A landscape with many valleys, sampled at points; each row gives a point and its height.
A ball rolls from a point to the lowest of its 2 nearest points, and stops where none of them is lower. Distance is the straight distance between rows; heights are no part of it.
naru h=236: [ -4 -17  16  -3 -11   2  17   6  -1 -13   6  18   2  -4   8  -8   4   3
   7  -1  10  26  -2 -16  16   4   9  -6  -4   8  -2   5  12   0  -7   6]
zoni h=379: [  1  16  -6   6  15   1  -9   0  12   7 -16  -4   3   6  -9   1   5   0
  -9  16 -12  -4   6  27   1   1   7  -6  -3  11  -1  -3   3  -5   5   0]
Sune h=586: [ -6   5   4  -8  -8   6  15   5 -19 -16   8  -4  20  -1   6  -5  12   9
  -3  14 -15   3  13  -8 -13  -2   2  -1   3   0 -11  -1   7  -4   3   5]
lefa h=307: [  7  -5  16 -26  17   4   6 -12   1  -7   2  -6   4 -11 -18 -30   1 -11
  -9  -5   6  -1   8  -2  14  -5  -3   7  -2  24   3  -1   2   7 -15  -3]
nuki h=107: [ -4 -11   5  12   6  11  -9  10  14  -5 -18  -4   1 -11  -6  -2  12  12
 -17  16  -2 -16   3  24  12 -17   1  -6  -3   4  -8  -4  -8   8 -10   9]
nomo h=483: [ -2  -9   6  19 -15 -12   6  -1 -16  -4  24  11 -13 -16   6  17   5  13
  11  -3   3   5 -13 -20  15  11   1  -8  -4  12   1   0   2 -10  -1  -1]
Zuv h=140: [ -4   1  -9 -18   1  -4   3 -11  -6   5  -7   7   1   3 -10  -2   8 -28
  10 -24   7  -2  -8  -1  -1   6  -1  -8   1   4  -1  -7  17   2  -5  -3]
vinir h=265: [ 10 -20   0  -7  10  -7   1   1 -10  14 -18  -1 -13 -10  -2  24  18  -5
   0  -7  -4   6  14  -7  -1   5   3   4 -21   8  -4 -16   4  -3 -13   6]
bifer h=503: [  1   5  16   3  15  -4   1   3 -15 -10   4   4   1 -12  -1   0   8   8
 -11  -1   2  13   8  15  28   1  -2  -3  -7  26  -3   0   0  -1  -2   8]
lunuv h=199: [ 15  -1 -10   2   6 -17  13  -4   6  28 -11 -10   2  18   6  10  11  -5
 -11  -4  -9  22   7  12 -13  16  14   6 -24  -8  -8  -7   1 -12   5  -1]
rofif h=186: [ -4  12   4  -2  -8 -13  -4  -4 -10 -12  28   1 -13  -3   3 -25 -20   5
   4  14   2   0   3 -17   0   4  10   5   4  -6  14  14 -16   0   8   3]
zire h=365: [  9  -3   4   1  -6  -8   8   3  -7  12 -10  -1  19   7  11   8   4   7
 -12  -6 -11   0  14  13 -23   1  -3   3   8 -17  -3  -7  10   5   6  -4]
Fibo h=57: [-10  -2  15  13  -5  18   3  13   2 -17  -3  -4  15  -5  -9 -11   8  17
 -14  17  -9 -19   8  11  -3 -19  -3  -5  -7  -5 -17   6  -8   4  -1  12]
Tibop h=262: [  5   7  -8   4 -12  -2  23  10   6  23  15  11  21  11  14   8   7  14
   8  -3   6  -1 -11   8  -3   6  -2   4  -8 -27   1  -3  -9 -18  -2 -17]
Girob h=260: [  2  -2 -13 -12  13 -24 -24 -12  -5  -6   9   8 -17  -8  -6 -21 -17 -22
  -2  -6  -6 -12  -7  -9   0   8  -1   2  -5  -4   7   7 -10  10  -5 -11]
pezi h=85: [  4  -4  -4  20  -7   6  -3   0  -7  11   4   6   1   9  20  12 -14   3
   3  -4   9   6 -11   4   5  -1  -1 -12  10 -16   6  10  -9  -2   5  -5]
Kevu h=470: [  3   9 -28   4 -11 -10   3   5  17  11 -22  -4  10  26  -7  16  -9  -3
   5  -7  -5   2   6  16   0  -2   3  10  -5 -12   4 -16   8   2 -10 -26]
bodot h=610: [  3  -2  -7  -2  -1  16  10   7   3 -12 -13 -15  23  14  -7  16   9  16
  -4   1   0   5  11   8 -11 -12   5   9 -14 -12 -18  -9  14   3 -18  -7]
lumo h=172: [ -4 -21  15 -13   3   2  -4   3 -12 -26  11 -10  -5 -17  10 -15  -6  -2
  -5   9   0   7  -5 -24  12  -7  -3  -6 -11  15   5  12  -9  14 -19   7]
Lokin h=171: [  7  -2  10   2  -2 -10  11 -10  -5  15  12  12 -15 -11   3   0  -3  -4
   7  -5   4 -14 -15 -11  -3  13  -9  -7  11  -4  11   5  -9 -10  15  -1]
datav h=215: [ -6  18  24 -10   2  10 -13  -2  -4 -15  -2   4   4 -18  14 -26   2  -6
 -12  15   5  -5  10  -4  -6   3 -12   1  19  15   0   6 -15 -10  13  10]
bized h=597: [ -9   2 -10  -1 -13   9   4   5  -5 -15   5  -7  21   7  -3   5   0  16
  -5  12 -17  -5  10  -4  -4  -9   8  -3  -4 -13 -11  -9  11   7 -12  -5]
zamad h=423: [ 15   5 -17   0  -8 -17  -1 -17   7  28 -13 -16  -8  19 -17  24   2   1
   2 -13   8  -5  -1   1 -34   5  -4  14   2 -10  16 -18  10 -12   3 -16]
lovor h=200: [  7  20 -13  16   0  -1  12  -2  -2   4   2  -2  15  19  16  13 -18   7
 -11   3  -6   7 -12  14 -13  13 -11   4  20 -12  -1   0   5 -16  21 -27]
mezav h=178: [ -6  -6   3   9  -3   4  16  16   0  -4  -6  15  17   4  13  10  11  12
  -8   5 -20  20   3  -5   6   6   8 -13  -7  -5 -13   9   4 -14   2   6]
Fivef h=120: [ -3  -2   4   9  -5   9  -9  -9 -17   3  13  -2  -2  -8   7   9  -8   2
   3  -4  17  -3  -6  -1  -3  -3  -9  -5   5  -1  -9   4  -5  -2  -8   9]
Pova h=577: [ -5   2   3 -10 -16  -4  15   5 -25   2  17   0  13  -3   8   4  12   8
  -2  -4   4  16  -4  -8 -14  11   3  -7   2   3  -6  -6   1 -15   2   1]
Kem h=401: [ 10   6 -15  -9 -11  -1  -2  -8   4  18 -22  -4   4  15 -11  15   6 -10
   1  -3   0  -3  21   0 -35  -3  -9   7   6   0  16 -18   8  -8   1  -7]
fusuz h=417: [  0  -9 -31   3  -8  -9  -2  -2  -1  16  -8   2 -13  -2  -3  20  14  -5
  21  -7  -3   4  -9 -12  -3   6  17  -9  -9   4  -2  -9  15  -1 -20 -14]
kufot h=195: [-24  15  -1  -4   2  -2  -9   9  -4 -13  -5  15   8   0   8 -23   7 -22
  -5 -20   3 -11 -19  -4   6  -5  -3  -6   9  -9   2  12  -5   5   6  -3]
povi h=523: [ -5   2   4  16   5   0   0   8   0  -1 -15  11  -8   0  14 -17   7  10
 -15   5   3   8  -4  23  34 -10  10 -17  -6   8  -2   8  -4  -7  -2   3]
nif h=143: [ -8  -6  15 -16   2 -11  -4   5 -13 -25  17  -4  -2 -12  -4 -18  -4   8
 -18   2  -8   2   7 -17  11  -9   2   5   6  13  13  17 -14  13  -6  12]
tun h=198: [ 9 -9  4 -5 -3 -9 18 -3  4 17  1 10  4  8  7 -4 -6  1  2 -1 -1 25  2 18
  5  9  8  3  2 -1  0 -5  4  0  9  6]
Pemon h=147: [-10  14   8  14 -18   1 -10  -9 -18   2  32   2  -3   2  -5  12 -11  -3
   6 -21  19  -3 -21  -5   2   7   3  -4   7 -10  -9   9  -4 -19  15 -10]
Soved h=220: [  1  -4   7   7 -17  -4  10  -3  -1  -1  11  20  -9   5   8  -9  -7  -4
   9 -12  12  23  -4   7  18   8   5   0   1   1  -1  -1  17   2   7   2]
daf h=366: [  2 -11  -8 -13  10  -3 -13  -3  -7  -6  -4  -9 -14 -13 -11   6   9 -20
   3 -14  13   8   1 -18   6   1  -3   6   0  29   9  -8  10  17 -14  -6]
vugat h=240: [ -4  -1  -1   2   0   1 -14   4  -3  -2  -6   7   3   1  16  -7 -17  -5
 -16   9 -16 -13 -10  -2  11  -4   2 -17  28   2  21  19 -15   4  11  -2]
gadip h=468: [ -2 -16   2 -26   1  19   7  -2   1  -2  11  -1  16   1   0 -18   4  -7
   4  -2  18  -8 -12  -5 -10  -3  -5   4   6 -11  -1   0  -8  10 -16  -1]
luv h=450: [-10  -6 -16   2 -13   6   8   2   2   8 -12   3   2  13   0   1   0  -5
   5  -7   6   2   2   6   5  -7  11   3  -8 -20  -4 -15  10   6 -21 -22]
nela h=567: [ -7  -5  -4  -6 -12  -6  10  -3 -15   3   2  -3   5  -8   3  18  11   7
   3 -12  -3  16 -14 -12 -20  10   9  -3 -12  -5 -17 -16  19 -14 -11  -7]
Kego h=218: [-17  10  -7   0  -3 -11 -19  14  -1 -12  -4   9  -3  -5   8 -14  -7 -11
  -4  -3 -13 -16 -21  -4  16  -1  -5  -7  23  -1  10  22  -9   8  17  -5]
lus h=545: [-18  11  -2   3   2   4  11   7 -10  -9  -2   6   3   8   1  -8  17   1
   8  -8  -9  -2  -6  -9   4  -6  11 -16 -15 -15  -2   4  12  -3 -11  -1]
Tud h=513: [ -7   7  20  10   2  -6  -2   8  -1  -3 -18   8   2  -4   2  -6   4   7
 -28   0  -3   5   5  26  23  -3   7  -6   6  15  -3   1  -1  -7  14   9]
zata h=56: [  8  17  -1 -11  21  -4  -2 -13  -4  -2  14  -5  15   2 -16  -2  -1  11
   2   1  -6   3   8  13   1   9   1 -11  13   7   9   4   3   3   5   3]
bive h=130: [-14  10   1  12 -18   8  -4   9  -7   1  15  12 -14  -1  10 -24 -20 -14
   3   0  15   3  -1  -6  10  -6   8   4  19 -12   8  17 -25 -12  11 -11]
vatim h=128: [ 11   7  -4  13 -15  13  -3  -5  12   6  24   0  20  14  -2   2 -19  14
   1  16  -2 -14  12   6 -15   0  -8  -3  18 -12   7  12 -17  -3  16 -10]
puvi h=493: [ -3  -1  13  11   1   0  -2  -2 -14 -10  16   8 -17 -15   0   6   2   8
   7   3   9  14  -2  -6  28   2  -5  -3 -15  20   3   4  -5  -4  -6   9]
Dapip h=192: [-10  15  12 -12   0  -8 -12  13  -4 -19  -2   2  -4 -21  13 -19   4  -4
 -11  16   1   1   3 -13  15   2  -6   7  13  23  12  15 -19  -6  14  10]
ked h=191: [  2  -4   1  -9   0   4   2  -3  -4 -12  24  -8  15  -5 -17   1  -1  14
   4   4   4 -16   1  -4   8  -5   3   3  -7  -4 -10   4 -11  10 -11   9]
Rinat h=285: [  1 -10   1 -20  12 -10 -10  -4   2 -11   8   7 -13 -11 -12 -26   1 -28
   1 -13   3 -10  -1  -6  19   0  -6   2   0  13   5   7  -2  19  -9  -9]
Kape h=201: [ -3 -10   5 -14   7   5 -13 -11 -10 -16   4 -11 -11 -10  -5 -14  -7 -13
  -5   5   0  -3   3 -16   8 -10  -5   1 -22   6  -5   8 -18   7 -14   6]
kise h=208: [ -8  20 -13  -3  -1  -2 -15  -5  -4  -4  10  -3   3   8  -6  -9 -21   3
   2  10  -7 -13   1  -6  -5   1  -2  -3  12 -21   9   1  -4   5   7 -13]
reta h=188: [  2 -23  19  -4  15   8   8  18   7 -11 -10  -8   3 -17 -10   2  14  15
 -10  12 -17   9   7   3  24  -7   0   1 -19  20  -7  -1   1   2 -14  12]
kezu h=416: [  9  11  -6  25   1   3  -1   2  10   7 -17  -9  -9  12  16  12  -7   6
  -5  16 -17   2   4  15 -17  -1  -3   5  -6 -10 -11  -3   3 -11  15  -7]
nobif h=341: [-14  -6  10  -6   4  13  -1   5  15 -11 -24   5   3   1 -13  -3  -1 -14
  -5   2  -4   1  -4  11   8 -12   8   1  -7  11  -9  -7  12   6  -3  13]
dedev h=444: [ -3   0  -4   2   1  11   7   7  10   9  -5  11 -19  -3  17 -17   2  -1
  15  -1  16   3 -13   4  -5   6  -8   2  10  -8  -3   1   1   1   6   5]
nulen h=327: [ 13 -12   6 -23  14  16  -6 -22  -2  -7 -15 -21  -1  -1 -15 -19  -2 -25
  -7  -6  24   4  14   3   8  -5  -3   7  -6  29   2  -5  -3   6 -22  -9]
Pofa h=131: [ 12  14  -2  12  16  -4   2 -13 -10  11  -7   0   6   4   4  25   0   1
 -12 -11 -11 -14  -5  11   0   9 -14  -6  12  -4  -3   7   0 -13  18  -3]
gada h=237: [ -9   9  19   1 -11   9   2   1 -16  -7  -5   0   5 -14  15  -6   1   4
  -4  13  14  16   8   4  -7   4  -7   7  12  12   0   0  -1 -17  10  10]
tup h=436: [  5  10 -15   9  -2  -1  -1  -2  13  23 -16  -8 -13  19   8   2  -2  -4
   2  14  -4  -1  15  13 -16  -3   2   8 -13 -11  -3 -14   4 -17   6  -8]
fekip h=169: [  3  16  -8  12  -6   7   2  -2  -2   6  10  -5  11  21  10   3 -23  11
  -1  14 -12  -7  -1  16  -9   3  -8  -6  18 -16  11  -2  -4  -5  11 -19]
rusav h=257: [  3  14   8  12  -5   0   5   6  -7   0   0   4   9  -6  10   1   1  14
  -3  13   2   2   9   7 -17   9 -10  10  10   0 -17   5  -3 -20  22   5]
Bas h=432: [  7  -1   4  19   5  -4   2   4  16   9 -20  11 -10   1  15   1  -6   4
   1   9  -3   2  -2  11  -8   2  -6   5   4 -13  -4   0   3   2  15  10]
Losum h=345: [  3   2   9  -6  -8   5   9  -4   2   8   1   2  11   8  -4  -8   1  -6
  -8   0  -9 -13  23   5 -27  -4  -9   2  16 -16   8 -12   2   3  10   0]
bugim h=196: [  1   8   7  21  -3   1  13   5  -8  -9   4   4   7   2   2  14   0  13
  -4   9 -18  -2   2   4  14  -4  10 -13   2  -1   1   8  -5 -14  13   0]
Dalu h=101: [  8   0  11 -20  20  -2 -12   2   6  -6  11  -7   6 -10 -13  -5   2   9
   1   5 -14  -2  12  -7  -2  -1  -6  -5  14  16   8   8  -1  12   6  17]
Nusun h=278: [  4   2  20  11   2 -11   7  18  -1  -6  -5   2   4  -6  14   9  10  19
 -13  14 -12   5  10   2 -11   6 -10  10   5  11  -6  11   0  -3  24  20]
Feret h=324: [ -4  -8   6 -13   6  12  -7  -5  22 -19 -21  -3  -1  -2 -24 -10   1 -28
  -4  -5  -1 -16   2   2  12 -10   2   6  -1  13  -2   1   1  13  -5   8]
sodef h=359: [ -8   8   1   6   7   1  -3   6   5  -5 -27  -4   1   6   0   8   4   1
  -6   1  -8  15   9  16  -2  -7   9   0  -8   0 -13  -5  19  -3   3   7]
Bazu h=219: [  6 -19  18 -20  15   3   8   2   2   1  -3  -3 -14 -17  -3   3  10  -3
  -1   1  -8   9   6 -10  29  -3  -6   5 -21  32   5  -8   6   9 -17  13]
roku h=112: [ 11  -2 -11  15   0  12   2  -5  13  20  10  -3 -17   7   8   5 -20  14
   1  12  13  -7   0  13  -6  -3  -3   4   1 -19  -7  -9  -6  -3   4 -16]
burer h=382: [  5  -3 -14  -8  -2   1  -3   6  -1  13 -21 -11   8   9  14  12  10  -3
  -9  -9   0   8  16   8 -27  -5  -3  10   1  -6   3 -12  11   2  -4  -1]
gused h=321: [  6   1  -1  -5  -6   1  -2  -7  23  13  -8  -3   9  18  -8  -8 -11  -1
   2  -2   8  -1  11   9 -18 -12  -2  13  16 -18  17 -11   5  11   1  -1]
gub h=383: [ -1 -19  -8  -5   1  -2  -8  -4  -2 -10   6  -9  -8 -11 -17  20  12  -7
  19 -17  13  -3 -12 -21   7  -2   4   5 -13  16  -4  -5  18  17 -18  -1]
pufe h=647: [-16  13 -16   1  -3  19  -1  11  29   3  -5  -9  13  25 -13  -2  -3  -1
  13   9   2 -12  11  13 -12 -19 -13  15 -10 -22  -1 -10   3   0  -9  -7]
gogif h=271: [  6  -1 -21   5   3  -3  -5  -4  14  11  10   4  -3  10  -9   8  -4  12
  20  -5   9   2 -14   7   8   2   7  -3   3   3  12   1   8  15   0  -8]
zetuk h=185: [  8 -12  12 -20  12   3  11   4  -2 -14  15 -17  10  -5 -12   0   6  12
   4   1   7  -3  -4 -18   9  -5   3   8  -9  20  -2  -2   2  22 -14   6]
Bivo h=152: [  1  -8   9  -7  -3   2 -17 -12 -16 -11  32  -2   1 -15  -9   9  -8   3
   0 -10  19  -3  -5 -15   4   0  -9   5  -3   2  -5   5 -18   8 -13   7]
gadim h=166: [ 13  15   0  18   5 -14   8 -11 -23   0   8  -5   0  -1   5  18  -2   5
  -3  -3 -11 -12  -3   0  15   7   5 -11   9  -2   3  10  -8 -15  11  -8]
Pubun h=146: [  2   1  12   2   0  -9  16   4  -5   8   2  17 -11 -17   9 -10  14   0
   7   4   0 -11  -6  -4   6  12   0  -1   7   0   1  12 -17 -12  13  12]
fabe h=117: [  4   0  -1  18 -15  -3  -3 -13 -11  10  18   5   1   3   7  28 -17   7
  -5 -14  18  11 -23   4  -2  12   1  -9  15  -7  -3   0  -2 -10  13 -14]
pini h=636: [ -4  20 -25   1   2  13  -8   3  15   0 -12 -16   5  20 -14   1   1   4
  10   8  10  -7   9   5 -18 -17  -3   4   0  -4  15  -3   8  -1  -9  -2]
Vufe h=534: [ -8   4  -9   3  18  -2  10  11   2  -1  -6   2   2  -3   0 -12  16  12
   0   3  -8  -5 -10  10  23  -2  14 -17  -6   1   0   6   2   3  -9  -2]
pegam h=397: [  7   1  -6  24  -1   4   9   3  13   5 -10   1  -7  19  15   7 -17   7
 -13  11 -14  12   0  19   7   0  11  -4 -12 -16 -14   4 -10 -15  12 -10]
sar h=145: [ 11  -7  -7 -14  14   1   1  -1   6  -4   7 -18  -6  -6 -17   6   3  10
  18   7  -4  -4  16 -12  -1  -6   6   4   2  18   8  -1   5  11  -9   8]
Nenav h=456: [ -6  -9   1  -7  -2  12  -1   7  11   2   5  11   1   0   1 -19  -5   1
   9   2  12  -7  -9   9   9 -10  -4   0  13 -12   2   5 -11   9  -3   2]
Buk h=168: [ -2  -4  10  -3  -6  -9  11  10  -7   0   8  12  -7 -24  19 -14  16  -2
   2   3   7   5  -2 -18  20   7  -8   0   9  20  13  14 -18 -10   8  12]
fafip h=126: [ -9   4 -10   1 -10   8  10   4   9   9  -2   7   7   3  -2  15  -2  -3
  12  -2 -14   1  -8  -3 -12   9  -3  -8   2 -16  -4   4   0  -6   4   3]
Doran h=474: [ -3   3   8  22  -5 -19   2  10 -16  -5   0  16  -6 -11  15  18   8  12
   5  -7   1   2 -11 -12  15   8  -4  -4  10   9  -2   9  11  -6  17   1]
Dogi h=72: [ 14  -2  -6  10   1  11  -9  -7  14  15   6  -7  -1   5  -4  12 -12  20
   7  16   2 -16  11  11 -15   1 -11   4   7  -5   1  -3  -8   2   9  -1]
Lop h=231: [  3  -7  10 -18  14  -6 -28 -12 -10 -17   9   5 -16 -14  -6 -28 -20 -24
 -16  -4  -1  -5   7 -11  -1   4 -12   2 -13   4   2   6 -25   2  -9   1]
sufa h=304: [ -2  -7   6 -21  19   4 -20  -4  23 -21  -9  -6   3   3 -27 -26  -7 -20
  -8  -3   0 -14  -4  -7  -2 -14  -3  14   3   5   1   9  -7  21  -6   6]
Luto h=170: [-13  12  -7  -9   6   1  -2  -7  -2   4   0   6   2  -3  -7 -11   7 -18
  15 -26   3 -15 -16  -5  -6   3  -9  -6   9 -15  -6   2   3   3   1  -7]
rifo h=197: [  1  -5  -2  10  -4 -11  -4 -13  -3  13  16  -1 -25  -3  -3   0 -14  -4
  11  -4  -3 -25 -15 -11   0   0   1  -4   4 -19   8   2  -9   0   7   0]
Gepev h=277: [  1   1   4  -8  11  -1 -33  -9  13 -17  -5  -5  -1  -2 -20 -29 -13 -17
 -15   9 -14 -21  18  -3 -18 -10  -1  10   2  -5   8   3  -9  14  -5   1]
nos h=435: [ -3   4  19 -11  15  11  -2   5  12 -15 -15  -8  -7 -14  14 -21  15  -3
  -4  20  -4  -8  -3  -6  -5  -7  -3   4  -3  19   0  -3   4   1  -5  19]
Zeme h=419: [  2  19   5 -13  19  12  -3  -2   4 -15  -7 -12  -4  -5  -2 -26  18  -6
  -3  19   0 -24  11  -3 -16  -9  -5   3  -7   9  -6  -5  -4   3  -5   9]
sem h=194: [-12  -2  -6  -5 -17  -6   4   5   1  -4  15  19   6   0   0  -1  11  -6
  15 -22   7  -7 -20 -15  -1   9  -9  -5  10 -13   0   3   9  16   5   0]
Fil h=238: [ -3   1  12   3 -11   6  -6   4  -6  -8   3   5  10   4   8  -7 -15   7
 -12   7  -6  -1   6   5  -6  -7  -5  -3  28  -1   8  11 -14   4  12   2]
Sen h=446: [ -1  -7  21 -10   8  11   2   7   5  -8 -28   6   0 -20  22   6  17  -7
  -7   8  -1  11  -2  -4   1  -3  -8   1  -9  17 -11 -11   7   3  -5  16]
lat h=247: [  3  12 -10   5  13  -8  -8  -7  -1  -1  25   2  -5  -1  -6  -3   1   4
  19 -14  14  -5 -14  -2  21   4   3  -5   0   3   8   6   9  10  -1   0]
Tof h=465: [ -4  -7   6   8  -4 -11  -5   9  -8  -7  -4  12  -8 -20   5  20  12   0
   9 -12   0   6 -12  -7  10   7  -9  -1   2  13 -11  -2  24  15   4   5]
saf h=95: [ 11 -17 -11  20 -13   1  -6 -11   7  20   2  -2 -24   8   2  20 -18  10
   6  -7   9   0 -13   5  -2   0   7   6  -5 -14  -6 -13   2   1  -4  -9]
rafid h=296: [  7  -5 -13   4  -2   0  -2   3  21   8 -10  -2   1  16  -8   9 -11   9
  12   0  14  13   1  11   0  -5   8  10   4  -6  17  -1  12  16  -5   7]
kes h=105: [-12  -6  20  -1   0   1  -4  15   0 -24   6  -6  19 -12  -8 -17   6   8
 -19  13  -5 -14  12  -3   6 -12  -3   0   4  16   1   7 -18   1   4  16]
gek h=87: [ -1   3 -18   6  -4  -1   0 -11  -4  14  -3   1   4   4  -5  30   2  -7
   4 -22 -10  -9 -20   1  -8  10 -10 -11   6 -12  -4   2   4  -9   8  -6]
fuz h=45: [  9 -22   4  27 -15  -5   2  -4 -10  11   4   7 -12  -2  19  18  -9  19
  -1   0   8  15  -9   2  -2   2   7  -2  -7 -15 -10  -1  -3  -4  -3  -4]
Kan h=102: [  0   8  -6 -22  10  -4   6 -10  -6   6   5  -8  15   4 -19   6   9  -7
   7  -8   0   5   5   7 -11  13   7   3   0   7   2  -8  11   1  -9   0]
besiz h=167: [  2  -2 -13  -2  -2  -4   7  -4   0  22  -8   5   5  12   4   8   0 -15
   0  -9   0  17  -3  21 -11  17   5  -2 -14  -3 -10  -7  -1 -16   3  -8]
kavon h=213: [ 10  -3  10  -3   0 -10  -9 -11  -8   1  18   0  -4  -6   3 -13 -22   7
  -1   6  -1   1  11  -4   6   6  -4  -3  24   4  19   7 -13   7   8  -1]
silel h=242: [  0 -13  15 -13   9   5  10   0  -9   1  -6  -6 -10 -15  -1   3  14 -13
   3  -3 -14   3   4 -19   6  -1   3  -4 -18  14   6  -8   7   0 -13  13]
vire h=158: [-12  12  -2   7 -14   3   2   2  -3 -11  20   3  -2  -1  -1 -10 -18  -2
   8  19   4  -1  -1 -13  13  -3  12   2   0  -8  -3  15 -21 -17   6  -3]
dedo h=556: [ -4   3  -4   0  -5   1   9  -4 -15   7  -1  -5  -9   7   1   3   7  -1
   6 -12   6  13   5  -9  -9  -5   8  -9 -16 -15  -2  -9  15 -16 -13  10]
tavi h=153: [  5 -23   4   2  14   1  -1  13  18   2 -18  -7   0  -2  -7  12  19  18
  -5   5 -13  -4  11  10   4  -8   1   3 -13  16  -3  -6  -1  10  -4  17]
tago h=244: [ -1  13  -8 -10   5  -6 -18  -9   5  -7  -6  -6  -9  10 -10 -24 -21  -9
  -7  11 -15 -15  15  -4 -12  -8   9  -2   8 -14  19   0  -3  10   2 -10]
Valum h=154: [-12 -11  -7  -3 -10  17  11  11   7   1  -2  16  19   3   3  14   7  -6
   9  -2  -7  21 -12  -6  -3   6   5 -12  -8  -9 -13   3   4  -7  -3   4]
kodur h=434: [ -6 -11 -20  -9  -5  -7  21   5   2   2 -14  -1  -1   1  -9   4   9  -5
  16   2   4   9   2  -4  -4   5  17   5 -10   0  -9 -18  15   2 -20 -11]
nisu h=457: [ -1  -7   8  -2   5  -1  -3  11   4  -2 -30   8  -7 -11  11  15   9 -15
   3 -12   2  10  -8  -8  -4   4 -14   3  -1   7  -9  -5  18  15   5  15]
Lurok h=398: [  0  14  -2  -5  14   6  -8  -7   3   3  -6   3   1  -5  -7 -16   5  -7
  -4   9  -4 -19   9  16   2  -4  -2  -1   3  -2  -2  -2 -10  -3  -1  -5]
Sur h=449: [ 20  10 -16   7  -6 -10   9  -8  23  29  -1 -15  -1  31  -2   9  -7   1
   2   5   1  -8   9  11 -33   2 -10  11 -10 -20  12 -20   4 -23   9 -16]
bog h=235: [ 19  -7   4  -6   8 -18   2  -3  -4  22  -4  -7 -10  -4  11  20  11  -5
 -10  -5 -11  17  11   4  -3  17   5   3 -19  14  -2  -9   1  -7   5   6]
vok h=377: [  2   3   2  20   4  -4   8   6  10   6 -14   1  -1   8   6   2  -2  10
 -16   3  -5  26   9  17   7   6  17   7 -19  -9 -23   2   9  -2   4   5]
Gufur h=223: [  2  -2   5   6   4 -16 -12 -12  -6  -2  20   0 -19  -5  -6   2  -7  -5
  13 -19   2 -16 -12 -11  16   0   3  -3  -5  -5   6   8  -2  15   2   7]
rufum h=400: [ -3 -25 -10   2 -20  -4  -9   4  -3   5   3  -1 -17  -2  -5  22  19 -10
  13 -19   7   9 -15 -25  -7   7   9  -8 -15  17   1 -15  24   5 -14  -8]
Voro h=623: [  3   4 -18   4 -13  13   4   4  10  -9  -8 -19   6  22 -16  19   1  13
  13  11   6   2  15  -3 -20 -17   9  14 -14  -3   2 -10   7   2 -14  -1]
Futid h=346: [  6  -9  -6 -15   7  13 -18 -20  -5  -2   0 -13   0  -2 -21  -2  -8 -14
   7 -12  22   8   9  -3  -2   0  -2   2   0  24   6  -6  -2   9 -21  -5]
Pom h=216: [-12  -5   3  -3 -10  -5  10   4  -9 -12  19  10   6  -1   4 -17   1  -6
   4 -11   7   3  -9 -24   7   7   8  -5   4  -4   2  10  -4   9  -1   0]
Kipug h=229: [  4  21  -9  15  -4  -6  17  14   4  19   8  -4  15  21  18   6  -8  16
  -5  -5   7   6 -12  16 -11   9  -8   8   0 -26  -6  -5  -3 -20  19 -27]

Where does a ball stop that starts at each point below?
Sur -> Pubun
rufum -> Fibo
rafid -> Pubun
vugat -> zata
naru -> zata
Girob -> Fibo
nobif -> Dogi

Call two points neighbours if one is among the 2 nearest of the other. Go from one point of each pair to the other, from neighbour to neighbour, staying as low as possible. Name the highest point that can't be avoided.
gek / besiz -> Tibop
zata / Fibo -> vinir
zata / bive -> vugat
zata / fuz -> ked
besiz / fuz -> naru
Dogi / fuz -> roku
